A landscape with many valleys, sampled at points; each row gives a point and its height.
A ball rolls from a point to the lowest of its 2 nearest points, and stops where none of them is lower. Distance is the straight distance between rows; heights are no part of it.
(1010): [93 140 124 134 144 153 131 132 125 116 138 137 134 87 112 88 160 139 126 150 137 148 131 111 82 129 121 118 135 116 115 126]  height 307
(1014): [133 143 104 119 99 126 126 154 135 129 128 154 115 167 126 166 126 153 116 131 129 140 114 90 114 140 96 131 125 130 86 128]  height 449
(1313): [134 117 159 104 138 112 150 114 123 143 146 112 154 130 143 140 124 115 140 110 116 110 142 143 179 147 125 111 124 115 150 116]  height 341
(1656): [103 101 131 155 146 151 116 129 115 133 117 118 133 95 113 89 140 127 134 140 155 134 168 143 95 125 129 114 133 131 166 101]  height 262
(979): [133 144 203 78 142 142 120 138 123 145 148 124 148 141 111 133 127 110 116 131 140 123 138 145 143 139 108 105 132 137 124 107]  height 445
(1907): [104 68 97 155 110 107 151 102 127 124 108 125 131 95 155 137 135 142 124 142 99 125 145 108 120 152 168 135 147 124 170 132]  height 379
(1382): [103 132 161 128 126 127 130 131 104 146 113 131 166 142 140 147 102 132 128 121 179 130 183 125 150 165 113 108 134 115 173 111]  height 286
(820): [108 109 127 139 126 140 146 134 125 126 135 136 120 125 125 115 152 142 107 142 119 139 139 118 91 120 145 127 127 146 115 120]  height 692
(770): [146 159 83 152 112 138 112 125 134 132 117 130 131 162 138 149 106 143 142 100 141 126 123 119 131 121 116 147 130 126 112 143]  height 411
(894): [124 129 91 154 135 137 134 116 154 125 137 98 163 118 142 120 150 138 144 127 102 122 110 134 110 118 157 135 112 111 110 147]  height 662
(281): [127 122 166 156 139 162 116 128 129 144 144 94 137 149 81 90 142 121 120 136 125 121 138 178 120 103 163 112 100 164 110 112]  height 687
(1199): [95 128 146 131 100 137 119 152 143 135 110 174 126 174 124 138 116 144 102 140 144 133 161 132 67 103 119 125 151 124 82 105]  height 157
(443): [92 151 98 152 124 174 126 132 119 117 128 145 145 119 110 92 134 150 130 144 163 148 140 104 79 136 103 125 128 107 118 133]  height 318
(1129): [170 131 109 155 106 115 99 109 89 138 109 123 86 158 121 133 101 128 134 107 132 124 123 155 179 112 145 139 123 154 153 132]  height 785
(888): [131 151 127 125 111 157 105 157 144 141 141 139 133 173 100 161 134 148 111 128 133 145 114 114 108 151 106 138 113 145 77 135]  height 457
(1877): [135 166 83 158 119 131 115 119 140 125 126 115 166 141 152 139 101 137 168 104 139 123 103 134 139 117 118 148 129 98 128 155]  height 431
(1142): [160 163 151 110 116 149 114 128 131 160 144 97 150 186 117 153 111 122 135 96 146 135 97 141 167 159 110 136 106 126 117 137]  height 534
(1444): [158 130 75 139 129 127 133 102 147 107 127 114 110 100 130 121 161 132 140 125 100 127 66 118 139 128 157 147 105 138 105 165]  height 830
(1185): [91 127 162 143 146 172 133 129 141 150 134 97 191 143 113 104 145 143 132 135 132 108 147 152 90 122 145 115 112 110 118 121]  height 650
(136): [149 140 117 119 137 119 97 127 82 125 115 137 94 110 127 104 89 100 145 117 175 123 134 150 152 107 112 139 144 129 165 120]  height 256
(97): [106 129 140 109 134 155 135 146 184 150 147 107 165 166 132 162 161 141 123 149 104 126 104 121 96 157 122 136 103 113 96 139]  height 623
(1050): [143 110 128 98 155 91 138 113 128 92 137 112 106 60 144 112 143 94 139 135 94 112 110 114 143 107 139 119 141 125 141 124]  height 728
(1426): [141 97 101 167 91 128 134 132 118 149 103 139 106 171 117 153 122 151 111 125 119 144 145 112 120 140 160 133 112 159 112 124]  height 312
(1573): [117 120 147 105 144 128 150 104 151 123 166 95 166 83 153 116 142 120 151 127 100 117 112 113 154 153 135 118 123 99 151 138]  height 503
(477): [140 127 182 68 151 95 129 131 121 116 134 134 113 120 140 141 99 83 125 134 137 112 134 153 162 100 100 116 154 113 144 105]  height 349
(1698): [129 126 97 117 145 108 142 98 140 90 126 117 107 46 146 89 144 106 139 132 106 118 97 124 129 101 145 133 141 112 144 133]  height 750
(435): [122 103 106 141 135 136 146 126 153 113 125 128 122 104 131 112 178 138 109 156 82 123 114 125 77 102 163 137 118 131 96 138]  height 794
(273): [165 142 119 125 145 115 95 119 90 117 112 137 77 110 122 82 109 104 146 117 156 118 116 171 147 76 122 133 139 148 146 130]  height 232
(1448): [145 155 186 78 138 137 119 139 113 150 152 118 132 151 102 152 119 115 104 123 149 138 119 127 169 163 105 120 107 140 130 123]  height 480
(539): [142 128 115 129 116 138 142 130 145 135 141 110 129 147 132 166 152 151 122 123 104 133 86 104 153 174 139 146 104 133 108 149]  height 247
(1302): [104 108 127 118 109 126 120 137 107 141 112 161 124 132 134 141 113 135 111 136 143 149 155 100 106 165 108 125 137 122 138 105]  height 234
(1532): [100 120 177 147 142 163 118 143 134 142 135 118 143 148 100 83 152 126 114 141 134 125 157 169 95 91 161 110 132 153 120 104]  height 675
(857): [118 111 167 127 131 154 136 158 135 150 140 123 139 154 86 117 158 136 86 146 121 143 130 126 105 132 135 124 105 157 100 110]  height 643
(11): [116 100 159 127 142 120 150 134 160 143 130 112 160 149 140 154 159 142 121 138 94 113 138 153 117 129 157 113 122 128 117 125]  height 712
(153): [151 179 167 95 123 144 106 135 115 155 145 122 132 168 108 152 98 124 122 104 169 145 118 136 161 145 87 135 114 133 120 130]  height 509
(357): [131 100 137 109 155 87 143 121 134 109 112 121 103 96 136 111 134 98 130 145 102 107 131 150 132 96 144 116 146 125 144 128]  height 693
(1660): [125 117 111 173 110 138 131 132 156 147 117 125 146 172 130 149 150 164 137 138 90 125 122 154 89 102 164 130 118 128 89 143]  height 683
(173): [145 139 101 122 110 126 118 141 125 106 129 154 81 140 114 141 137 136 109 129 120 156 109 91 120 136 123 137 121 146 87 123]  height 440
(56): [80 109 165 147 141 161 136 145 141 148 123 122 164 153 114 112 141 137 126 149 136 111 176 153 84 109 146 105 137 123 127 105]  height 663
(271): [126 135 137 115 142 122 124 147 106 127 117 156 108 127 128 125 113 116 115 124 160 142 140 121 128 118 110 134 141 124 140 111]  height 253
(573): [111 157 99 176 110 164 105 129 130 136 105 150 158 171 130 119 105 153 154 104 168 125 155 142 89 105 130 131 150 123 111 132]  height 375
(438): [120 107 113 133 129 106 117 135 110 129 103 152 113 110 143 133 93 130 141 130 154 133 166 132 128 121 124 128 154 110 173 123]  height 217
(1183): [131 121 115 145 132 122 144 106 139 119 132 99 147 108 153 127 138 134 144 127 101 102 112 133 141 123 152 136 123 121 138 140]  height 640
(683): [148 163 150 93 150 134 131 127 137 125 156 96 170 106 139 120 121 111 150 100 139 112 101 141 154 120 105 122 113 91 136 142]  height 642
(344): [113 95 124 107 129 108 121 145 91 128 108 153 88 89 135 127 101 110 120 134 151 138 166 116 136 141 99 130 165 117 170 115]  height 192
(1096): [126 99 102 160 93 128 137 130 134 128 105 160 110 160 128 142 139 153 118 140 107 128 149 126 97 111 152 125 128 150 98 125]  height 324
(803): [125 141 149 134 114 133 97 144 130 139 109 161 108 174 101 129 112 127 121 132 145 129 147 153 115 96 117 128 156 147 104 118]  height 114
(976): [133 161 110 132 129 164 130 115 96 116 144 124 108 100 85 83 141 131 123 135 159 156 106 91 128 158 109 139 106 144 129 138]  height 163
(1314): [97 120 113 174 115 176 129 134 117 146 119 117 155 147 93 108 152 156 120 134 138 137 149 115 78 136 139 113 115 149 125 120]  height 340
(907): [111 92 112 142 131 114 153 115 154 118 133 120 143 91 147 115 165 139 121 155 73 115 119 110 103 122 161 119 126 127 118 137]  height 784
(1417): [123 142 151 137 135 144 124 123 100 144 133 110 143 131 111 106 123 127 128 114 152 136 149 138 140 143 134 109 119 138 141 115]  height 429
(551): [173 122 131 128 120 103 122 128 108 131 105 122 83 152 115 144 118 116 121 123 109 117 118 147 172 109 147 129 127 174 134 133]  height 793
(316): [101 93 166 112 155 104 152 142 160 121 135 120 143 110 144 133 160 120 117 156 79 102 137 138 105 98 152 118 147 117 120 120]  height 753
(323): [132 127 156 147 118 165 124 122 91 142 147 103 144 134 79 78 138 121 129 127 154 137 146 150 147 145 145 106 98 161 151 109]  height 450
(1481): [165 152 109 96 118 102 129 139 168 116 137 134 112 147 146 194 136 132 113 115 104 127 73 96 152 162 109 148 126 126 102 143]  height 368
(1493): [95 138 160 115 114 145 106 143 131 140 108 170 127 162 108 111 120 132 129 132 161 136 161 143 80 93 125 129 174 131 94 106]  height 140
(1836): [151 164 153 122 133 178 110 130 113 143 160 97 142 143 93 97 130 111 126 111 150 144 104 137 136 133 109 124 95 133 104 131]  height 670
(1453): [144 120 109 154 129 132 133 114 128 129 137 118 96 120 99 107 167 120 101 132 89 120 104 139 116 117 169 130 101 179 100 129]  height 806
(28): [113 136 176 122 129 142 139 125 120 158 133 115 188 166 124 150 96 131 136 107 161 117 169 147 143 159 111 115 133 117 143 114]  height 355
(560): [117 132 142 143 138 161 122 134 137 152 138 94 180 139 125 117 133 137 142 113 141 113 128 148 123 133 136 123 112 114 129 128]  height 635
(286): [112 130 141 121 124 142 136 144 170 154 141 104 183 164 148 176 134 149 128 122 108 120 121 132 105 135 120 136 121 98 93 144]  height 614
(1372): [115 129 133 139 121 124 129 122 112 149 134 132 163 146 138 151 112 141 132 115 146 141 153 102 137 165 117 125 128 116 158 119]  height 342
(22): [110 108 87 135 117 99 124 135 122 108 95 167 113 109 155 142 81 137 150 121 141 125 147 104 107 109 100 133 164 85 142 149]  height 246
(1391): [125 139 122 136 139 132 125 121 130 128 133 105 153 123 147 116 123 123 138 105 129 124 125 127 131 123 132 119 129 113 144 134]  height 607
(1087): [133 106 98 158 130 137 146 103 139 117 133 110 119 99 115 85 180 137 123 147 91 124 113 125 102 113 169 137 112 154 104 132]  height 801
(1318): [91 113 110 133 116 151 149 125 113 122 132 135 125 73 125 86 147 139 120 151 145 156 155 86 103 161 112 125 136 123 159 122]  height 282
(534): [116 113 186 88 136 107 131 156 140 137 119 152 121 169 125 170 131 128 94 140 121 135 150 137 131 137 124 129 140 138 119 116]  height 115
(1097): [134 128 162 109 149 112 116 126 127 105 121 128 100 116 121 87 118 89 150 137 129 102 130 185 130 56 124 124 153 123 141 116]  height 155
(735): [132 140 84 114 120 110 140 123 164 86 134 144 108 83 160 142 151 135 129 139 109 133 88 78 105 148 115 153 129 116 103 150]  height 410
(503): [130 148 120 154 119 165 125 133 125 149 143 116 150 145 109 115 144 144 129 128 130 135 106 133 113 147 126 131 102 138 104 153]  height 671
(1605): [149 158 109 150 137 147 117 106 125 125 134 95 132 109 118 80 142 114 151 115 116 108 80 167 127 82 156 128 105 139 114 140]  height 720
(959): [113 94 153 112 144 115 150 122 139 134 140 114 143 108 137 130 157 127 112 147 97 119 140 123 124 138 148 115 126 121 131 116]  height 733
(507): [123 185 118 107 124 126 98 140 120 110 118 168 94 139 126 119 108 120 123 112 166 141 119 119 110 102 80 136 145 124 105 132]  height 177
(1243): [143 136 96 169 127 119 115 115 126 113 114 120 130 132 138 109 111 121 159 112 126 105 113 163 128 73 148 129 130 113 134 137]  height 734
(746): [132 142 139 107 130 115 122 117 98 125 133 135 111 121 123 123 107 122 127 128 148 148 142 115 164 148 107 125 117 131 150 122]  height 294
(19): [100 104 159 124 156 137 147 112 136 131 145 93 169 82 138 102 158 118 147 138 105 99 142 143 110 122 147 98 120 111 155 114]  height 554
(257): [91 141 124 141 117 180 138 148 133 127 139 132 156 142 95 105 149 153 111 148 139 143 133 105 74 132 122 125 111 130 104 126]  height 329
(7): [113 114 155 122 127 157 143 164 173 155 147 114 150 162 105 147 165 139 102 157 103 135 118 131 95 143 136 131 105 134 86 131]  height 633
(1127): [118 135 138 103 117 119 123 148 118 125 121 161 119 140 120 147 107 132 112 129 147 158 131 88 122 150 98 131 135 134 120 114]  height 218
(1834): [157 125 122 97 118 115 140 117 118 120 156 122 92 100 116 129 155 115 106 138 112 155 95 81 172 171 121 147 103 156 126 138]  height 208
(631): [128 127 129 137 122 137 135 138 127 127 145 108 127 132 104 119 145 134 116 131 122 147 115 115 121 139 139 135 109 142 121 137]  height 682
(1226): [119 135 80 134 105 107 122 128 125 116 104 162 135 135 159 158 89 136 151 106 148 132 146 94 129 138 93 129 154 87 146 137]  height 273
(841): [100 88 101 133 122 126 133 133 116 113 93 165 100 96 143 117 130 132 111 145 132 130 161 109 80 123 115 114 150 127 131 107]  height 170
(1835): [142 157 66 150 110 137 123 116 112 107 114 149 113 117 140 119 110 142 140 111 149 145 110 80 128 151 102 146 130 120 128 146]  height 291
(835): [136 152 107 115 108 109 105 148 131 106 103 175 79 152 133 131 96 120 132 114 149 127 123 133 104 79 92 146 166 132 90 135]  height 207
(358): [120 123 122 100 134 107 137 124 114 104 128 160 107 76 141 115 126 104 117 131 143 143 123 96 135 135 118 135 137 115 134 130]  height 222
(274): [148 156 120 113 126 148 133 115 107 123 157 114 109 94 90 113 145 120 120 137 139 164 93 83 167 179 116 140 94 152 134 137]  height 187
(270): [136 163 98 100 122 131 125 126 113 101 137 157 94 102 121 122 130 122 127 127 153 164 114 64 123 156 82 146 120 129 118 139]  height 107
(1629): [118 127 160 136 142 138 107 128 109 132 102 131 125 145 115 117 107 120 142 134 168 111 181 180 126 96 135 111 159 135 158 106]  height 356
(957): [117 121 140 100 153 127 158 125 176 118 150 100 164 89 153 129 151 119 133 137 96 113 102 133 122 139 143 119 119 88 124 138]  height 556
(697): [155 101 106 144 116 114 124 127 123 114 119 135 73 125 110 122 157 129 107 142 88 132 112 117 123 125 169 124 106 176 116 122]  height 802
(637): [126 143 189 60 163 102 125 156 136 113 138 146 127 125 135 135 112 88 112 135 142 127 130 122 138 111 99 118 151 113 122 116]  height 437
(1368): [134 99 122 150 112 122 116 131 104 142 99 152 94 153 113 136 106 134 130 132 139 122 155 142 133 121 142 132 146 154 146 113]  height 414
(1567): [107 154 165 95 147 129 134 149 167 135 139 119 173 144 136 158 120 121 130 132 130 119 127 138 127 119 109 117 135 101 94 119]  height 546
(1386): [91 93 131 136 94 130 121 154 142 121 95 176 96 158 128 128 118 139 119 154 142 120 184 138 64 87 126 132 166 133 102 101]  height 171
(361): [168 155 121 133 113 127 111 115 86 132 115 123 103 143 120 115 88 115 138 99 159 131 117 154 183 129 121 136 119 149 152 125]  height 777
(540): [159 157 138 120 120 144 118 128 98 140 139 111 128 135 120 126 109 122 129 106 143 143 118 110 161 160 113 124 105 132 141 135]  height 334
(1705): [137 129 101 108 126 123 135 129 144 100 130 158 98 109 136 132 152 133 113 151 114 154 102 80 99 141 112 140 122 129 92 132]  height 430
(719): [113 132 140 101 151 107 146 139 187 118 145 120 153 120 154 157 157 127 125 138 88 112 106 123 118 122 129 130 131 102 97 128]  height 592
(1164): [167 152 73 138 125 111 120 109 153 90 116 136 101 102 144 120 139 124 145 117 102 114 74 117 140 117 129 156 121 124 109 156]  height 839
(824): [92 110 125 140 145 158 125 133 92 125 127 131 113 79 117 74 152 131 126 151 165 142 166 114 108 147 121 113 129 137 169 104]  height 272
(422): [166 167 100 156 114 115 118 107 100 123 113 116 124 139 138 125 90 124 163 98 137 118 116 153 173 124 130 143 124 124 161 145]  height 763
(339): [124 169 106 116 141 144 116 120 101 97 132 145 96 82 104 89 134 121 116 125 174 161 111 85 122 142 87 152 113 130 122 136]  height 141
(486): [144 126 144 108 129 122 130 133 136 132 138 125 103 147 115 143 166 126 97 145 93 142 93 134 138 130 143 130 105 150 94 135]  height 491
(747): [133 141 157 125 131 160 130 143 139 136 144 105 109 149 75 115 182 124 86 145 100 145 105 123 110 131 140 128 100 163 88 123]  height 651
(1880): [162 184 131 132 133 160 108 125 106 133 146 107 119 138 106 84 126 117 132 104 154 136 91 155 141 105 114 131 107 138 113 126]  height 677
(399): [167 100 107 147 110 101 114 123 110 129 122 138 71 139 110 144 137 119 110 133 107 138 116 118 157 124 147 135 110 180 119 132]  height 799
(144): [118 101 159 84 142 100 143 153 138 119 134 151 103 138 129 150 147 125 96 147 104 130 128 126 127 131 128 122 143 148 115 107]  height 147
(578): [157 125 119 156 137 141 129 104 116 135 133 99 135 121 115 100 144 128 137 124 99 107 105 169 137 99 162 115 102 146 126 126]  height 711
(1677): [98 79 113 118 117 118 132 145 100 125 109 165 98 86 143 120 119 124 104 155 145 142 172 104 103 157 110 129 159 122 161 115]  height 180
(157): [159 119 128 102 126 110 148 124 139 129 148 128 112 127 132 167 158 135 106 132 104 139 94 89 164 190 127 146 105 146 127 146]  height 224
(1111): [157 143 145 114 130 127 115 137 156 141 137 126 114 166 120 151 137 127 106 119 108 112 93 153 134 121 133 132 122 152 94 135]  height 479
(1837): [146 162 148 126 128 160 107 135 124 134 151 119 122 149 103 128 139 117 112 127 134 132 96 136 141 133 120 136 98 150 90 131]  height 664
(1888): [172 185 123 125 134 152 110 108 100 120 138 116 135 120 124 91 111 116 155 88 152 115 93 161 171 103 112 136 113 129 143 136]  height 688
(1712): [154 113 148 99 142 95 134 133 150 119 148 123 102 130 137 171 153 115 96 133 80 124 101 128 161 138 131 138 115 140 108 131]  height 502
(1406): [108 148 184 83 154 114 121 154 149 133 136 144 149 148 127 136 120 109 117 130 128 122 141 156 121 101 106 121 148 121 110 107]  height 505
(1468): [144 110 97 149 122 105 134 115 150 114 116 130 92 119 136 141 154 141 123 134 85 129 104 119 124 127 162 136 111 151 119 141]  height 808
(1424): [145 114 82 157 116 111 141 105 163 106 129 112 122 101 153 137 151 135 145 133 74 113 89 126 116 117 161 144 117 124 112 160]  height 820
(1157): [136 109 125 157 120 113 142 128 173 146 127 116 154 148 136 162 150 143 130 130 76 108 126 157 115 118 161 129 109 121 115 147]  height 694
(1059): [149 139 138 108 137 105 133 119 144 123 142 118 122 119 136 152 136 120 123 126 113 120 96 121 160 132 120 143 120 129 122 134]  height 529
(1598): [112 126 136 130 135 164 143 124 110 137 155 100 148 100 96 90 153 130 122 131 141 149 134 116 137 167 128 118 105 133 158 119]  height 482
(919): [110 92 168 110 149 115 147 125 146 117 136 100 161 103 148 127 128 110 148 137 114 99 155 149 125 121 133 104 139 92 163 109]  height 598
(1233): [114 92 125 124 145 97 161 130 148 113 121 135 113 98 154 137 161 125 115 152 73 113 125 126 103 97 153 129 146 127 121 120]  height 771
(100): [135 144 134 109 139 116 110 123 97 120 113 132 121 127 140 117 71 107 157 108 165 113 149 170 162 93 98 128 157 113 174 125]  height 296
(203): [128 161 111 113 129 124 111 135 105 112 119 162 100 116 127 126 106 121 128 118 177 160 131 87 124 136 75 141 146 117 123 133]  height 145
(1175): [139 112 113 148 90 116 126 137 103 140 118 148 89 150 119 160 120 141 117 120 127 147 148 107 152 168 144 131 122 159 135 130]  height 304
(859): [149 141 79 103 110 104 128 133 161 98 118 149 106 122 150 171 137 140 130 124 113 127 92 82 130 156 115 153 128 109 92 142]  height 386
(61): [142 128 175 77 161 105 123 122 127 108 129 119 112 105 136 97 101 93 137 124 137 113 138 167 143 82 112 115 154 114 151 107]  height 251
(1655): [137 137 156 143 125 141 129 128 115 162 139 100 160 154 103 130 118 136 107 113 141 138 140 130 147 162 133 123 104 143 128 130]  height 400
(1790): [115 121 139 133 137 124 104 139 106 125 97 135 112 125 133 118 83 109 158 131 181 109 163 186 125 89 106 133 174 119 168 115]  height 331
(636): [111 99 93 144 116 106 152 82 147 114 125 114 143 81 169 123 125 141 148 141 94 133 124 109 132 149 155 129 141 116 162 135]  height 409
(1365): [158 137 83 168 125 122 115 91 106 120 114 106 128 123 143 116 114 126 153 99 122 107 114 149 152 110 144 136 112 122 150 147]  height 747
(828): [126 142 119 128 123 129 132 138 169 142 135 115 170 161 154 169 114 150 143 107 121 116 125 122 139 143 112 137 125 90 121 151]  height 597
(1247): [147 122 105 154 122 121 131 111 133 144 119 106 155 156 145 159 118 134 145 103 111 121 111 142 155 143 149 139 120 124 127 149]  height 698
(1089): [142 112 126 166 121 147 123 117 116 144 128 107 122 145 104 107 150 130 127 131 113 118 133 164 124 105 178 121 101 172 128 116]  height 699
(1733): [124 91 151 126 168 102 147 126 147 114 144 108 138 99 151 120 119 112 142 141 98 103 140 155 140 98 150 106 138 117 160 113]  height 646
(1431): [132 104 152 118 128 93 141 120 115 124 127 121 142 121 156 153 96 112 146 117 127 116 151 146 176 132 133 119 142 111 178 119]  height 235
(1205): [128 101 145 112 139 118 147 98 123 135 140 98 148 86 147 130 129 127 141 118 119 110 126 121 171 153 133 112 127 112 174 124]  height 428
(108): [134 120 144 138 130 161 134 115 82 143 154 104 135 98 99 78 138 128 137 134 159 140 156 117 160 160 134 102 93 154 160 110]  height 462
(506): [124 138 113 140 129 131 131 125 173 126 125 128 149 143 145 134 139 138 144 130 111 116 112 138 94 110 138 125 124 111 97 140]  height 672
(997): [118 132 107 178 102 151 110 129 125 149 98 139 138 177 118 127 112 157 147 116 143 122 155 155 101 103 152 125 151 148 121 127]  height 362
(1803): [103 99 116 124 140 90 135 122 134 103 120 139 126 87 164 142 98 111 137 127 127 113 140 109 122 104 121 131 151 84 157 138]  height 781
(535): [141 156 126 122 122 146 115 143 167 144 131 127 141 176 126 173 135 139 123 121 118 131 90 138 125 122 109 135 115 133 88 145]  height 466
(384): [121 117 147 128 154 142 149 122 120 140 158 91 160 97 116 94 150 129 136 132 122 124 137 132 130 138 150 108 112 133 148 119]  height 515
(700): [121 133 97 131 107 120 133 118 126 126 122 143 147 119 158 151 110 142 136 108 135 146 136 94 141 164 114 131 133 101 146 135]  height 308
(712): [163 171 80 135 115 128 117 118 131 113 134 133 117 127 132 140 123 138 140 102 135 142 82 100 145 148 104 155 115 127 113 154]  height 316
(59): [140 147 97 167 117 151 124 119 132 161 142 98 156 164 123 140 124 149 143 103 128 128 114 138 134 134 142 130 107 132 121 157]  height 681
(1209): [117 122 171 109 116 107 123 146 145 143 123 157 115 178 121 157 112 134 115 134 141 133 153 147 116 110 121 118 156 146 103 114]  height 82
(1384): [104 101 111 136 106 136 134 142 119 115 105 174 92 138 133 127 127 143 104 140 130 135 157 113 67 113 123 127 145 128 102 105]  height 159
(1735): [112 84 108 175 100 120 141 133 121 139 98 146 136 151 142 139 127 160 122 138 114 123 164 137 95 124 167 120 132 139 139 125]  height 339
(618): [78 115 110 123 136 140 147 124 132 97 126 137 118 60 124 79 160 131 120 159 127 145 128 93 90 129 124 120 135 117 137 130]  height 295
(823): [137 82 128 128 111 97 137 130 98 146 122 147 88 128 129 166 119 131 109 125 120 152 153 91 153 178 135 130 140 142 158 111]  height 297
(1395): [107 121 186 99 151 112 120 131 112 135 129 132 141 126 129 139 98 115 122 139 169 134 179 130 147 149 100 109 145 115 163 106]  height 205
(1180): [112 106 164 96 137 102 133 133 119 127 129 131 128 107 144 136 89 114 139 130 150 117 160 128 151 132 108 124 147 102 173 117]  height 98
(1400): [127 91 169 133 125 109 136 132 111 154 111 128 129 163 124 167 95 126 122 137 124 125 176 145 158 153 139 120 139 145 154 115]  height 438
(1177): [126 113 106 135 116 83 140 125 134 115 114 142 123 114 171 163 92 127 140 118 112 117 134 107 141 125 127 133 150 92 159 144]  height 800
(1171): [115 140 108 129 133 128 127 119 111 114 127 141 130 89 131 115 127 127 132 137 144 142 130 100 116 140 116 131 134 115 143 131]  height 254
(666): [160 146 140 133 130 153 119 134 127 128 149 100 107 140 83 105 164 112 108 136 115 137 91 136 141 129 149 139 88 175 95 122]  height 656
(1856): [138 148 129 117 128 124 130 135 132 128 133 130 145 147 145 158 115 129 139 111 128 126 111 124 156 141 111 140 125 108 122 142]  height 568
(1701): [130 94 160 137 121 114 117 135 103 148 116 136 107 157 116 145 121 133 100 144 127 128 166 142 137 133 154 119 128 164 145 112]  height 425
(1262): [110 136 198 106 134 131 142 139 132 158 142 119 168 163 114 146 120 124 117 134 143 124 157 151 134 149 116 109 142 122 131 105]  height 405
(1388): [165 171 147 109 144 147 118 113 113 131 150 90 156 127 124 101 112 118 146 91 146 114 104 159 164 123 107 115 106 113 139 131]  height 676
(1420): [111 113 112 128 140 104 136 112 125 100 118 130 115 68 149 108 115 110 155 133 131 120 120 120 136 104 135 121 149 106 156 134]  height 765
(729): [143 142 129 145 110 134 112 127 104 153 135 118 146 167 114 144 106 141 133 107 154 130 133 132 180 158 123 137 117 130 139 141]  height 369
(895): [116 150 79 147 126 136 124 118 90 110 115 147 115 84 139 106 106 127 137 120 175 156 134 90 126 147 99 137 144 118 153 148]  height 274
(35): [126 131 92 132 107 104 109 139 126 109 99 178 90 133 141 132 89 122 138 123 163 131 141 117 99 101 95 146 164 109 115 137]  height 227
(468): [120 103 116 148 143 91 150 110 159 113 123 115 132 101 153 136 123 123 148 138 88 103 111 147 143 102 162 125 146 96 136 141]  height 644
(513): [129 113 127 149 126 118 121 126 116 130 105 132 129 152 133 130 107 125 150 128 134 118 169 163 139 114 141 113 150 133 154 122]  height 391
(292): [144 154 96 175 128 151 115 105 131 122 129 104 160 124 129 90 121 130 156 112 118 108 101 159 126 88 147 130 118 116 127 146]  height 726
(1138): [138 166 141 80 162 141 133 138 156 131 158 98 165 120 136 121 144 112 132 120 117 118 94 137 137 132 97 132 115 102 99 140]  height 602
(996): [112 110 114 151 132 132 120 119 95 134 120 142 135 106 136 108 121 127 138 133 165 126 170 136 124 133 130 114 130 121 178 114]  height 244
(133): [109 162 171 90 165 151 129 143 171 133 159 98 184 141 123 131 128 123 132 122 132 108 101 144 112 118 92 128 116 97 102 130]  height 576
(929): [114 119 124 127 132 101 155 129 173 115 139 117 154 128 164 161 125 124 144 140 71 98 108 143 117 106 150 123 140 94 112 138]  height 615
(1248): [149 132 146 99 140 108 110 125 108 109 115 142 72 110 118 87 118 92 121 136 144 118 121 163 137 59 115 139 157 140 136 116]  height 206
(1621): [98 74 115 168 106 112 134 124 117 142 107 126 150 123 151 144 126 150 136 137 116 119 171 133 123 147 165 121 144 130 174 118]  height 357
(1414): [125 76 103 113 107 94 148 122 114 137 108 151 114 119 151 158 117 141 119 129 113 136 145 101 133 161 149 121 142 126 151 123]  height 280
(436): [124 121 131 89 132 96 133 139 130 104 123 160 95 117 130 143 134 111 114 139 118 141 126 102 122 124 113 129 138 130 115 118]  height 183
(865): [103 123 92 202 109 166 121 128 119 152 105 133 146 149 114 106 130 155 137 125 140 131 147 136 94 128 154 120 123 143 118 131]  height 348
(1166): [162 183 101 103 127 133 110 140 152 123 139 138 115 152 136 169 130 140 130 100 119 130 83 105 152 145 88 157 112 123 96 149]  height 345
(950): [126 167 117 162 118 151 98 127 124 149 121 142 149 172 117 134 109 144 147 112 159 133 143 123 129 127 124 136 130 130 124 139]  height 390
(978): [108 106 132 108 115 112 145 129 121 131 123 150 142 124 148 153 133 138 112 147 124 144 142 99 125 152 132 122 137 121 141 132]  height 255

Call two points neighbours if one is among the 2 nearest of the other. Go from one point of each pair to the other, from neighbour to neighbour, staying as low as possible. Name the highest point that can't be avoided.
(1384), (1209) -> (1386)
(1209), (1097) -> (1888)
(1127), (270) -> (1142)
(1180), (270) -> (1372)

Write out the way that a ball takes from each point below.
(1888) -> (1388), (683), (1138), (133), (1567), (1406), (637), (477), (61), (1097)
(950) -> (573), (997), (865), (1314), (257), (443), (1010), (618), (1318), (824), (1656), (996), (438), (344), (1677), (841), (1384)
(422) -> (1365), (1243), (292), (1605), (578), (1089), (281), (1532), (56), (1185), (560), (1391)
(1803) -> (1420), (1698), (1050), (357), (1733), (919), (19), (384), (1598), (108), (323), (1417), (1655), (729), (540), (746), (271), (1127)
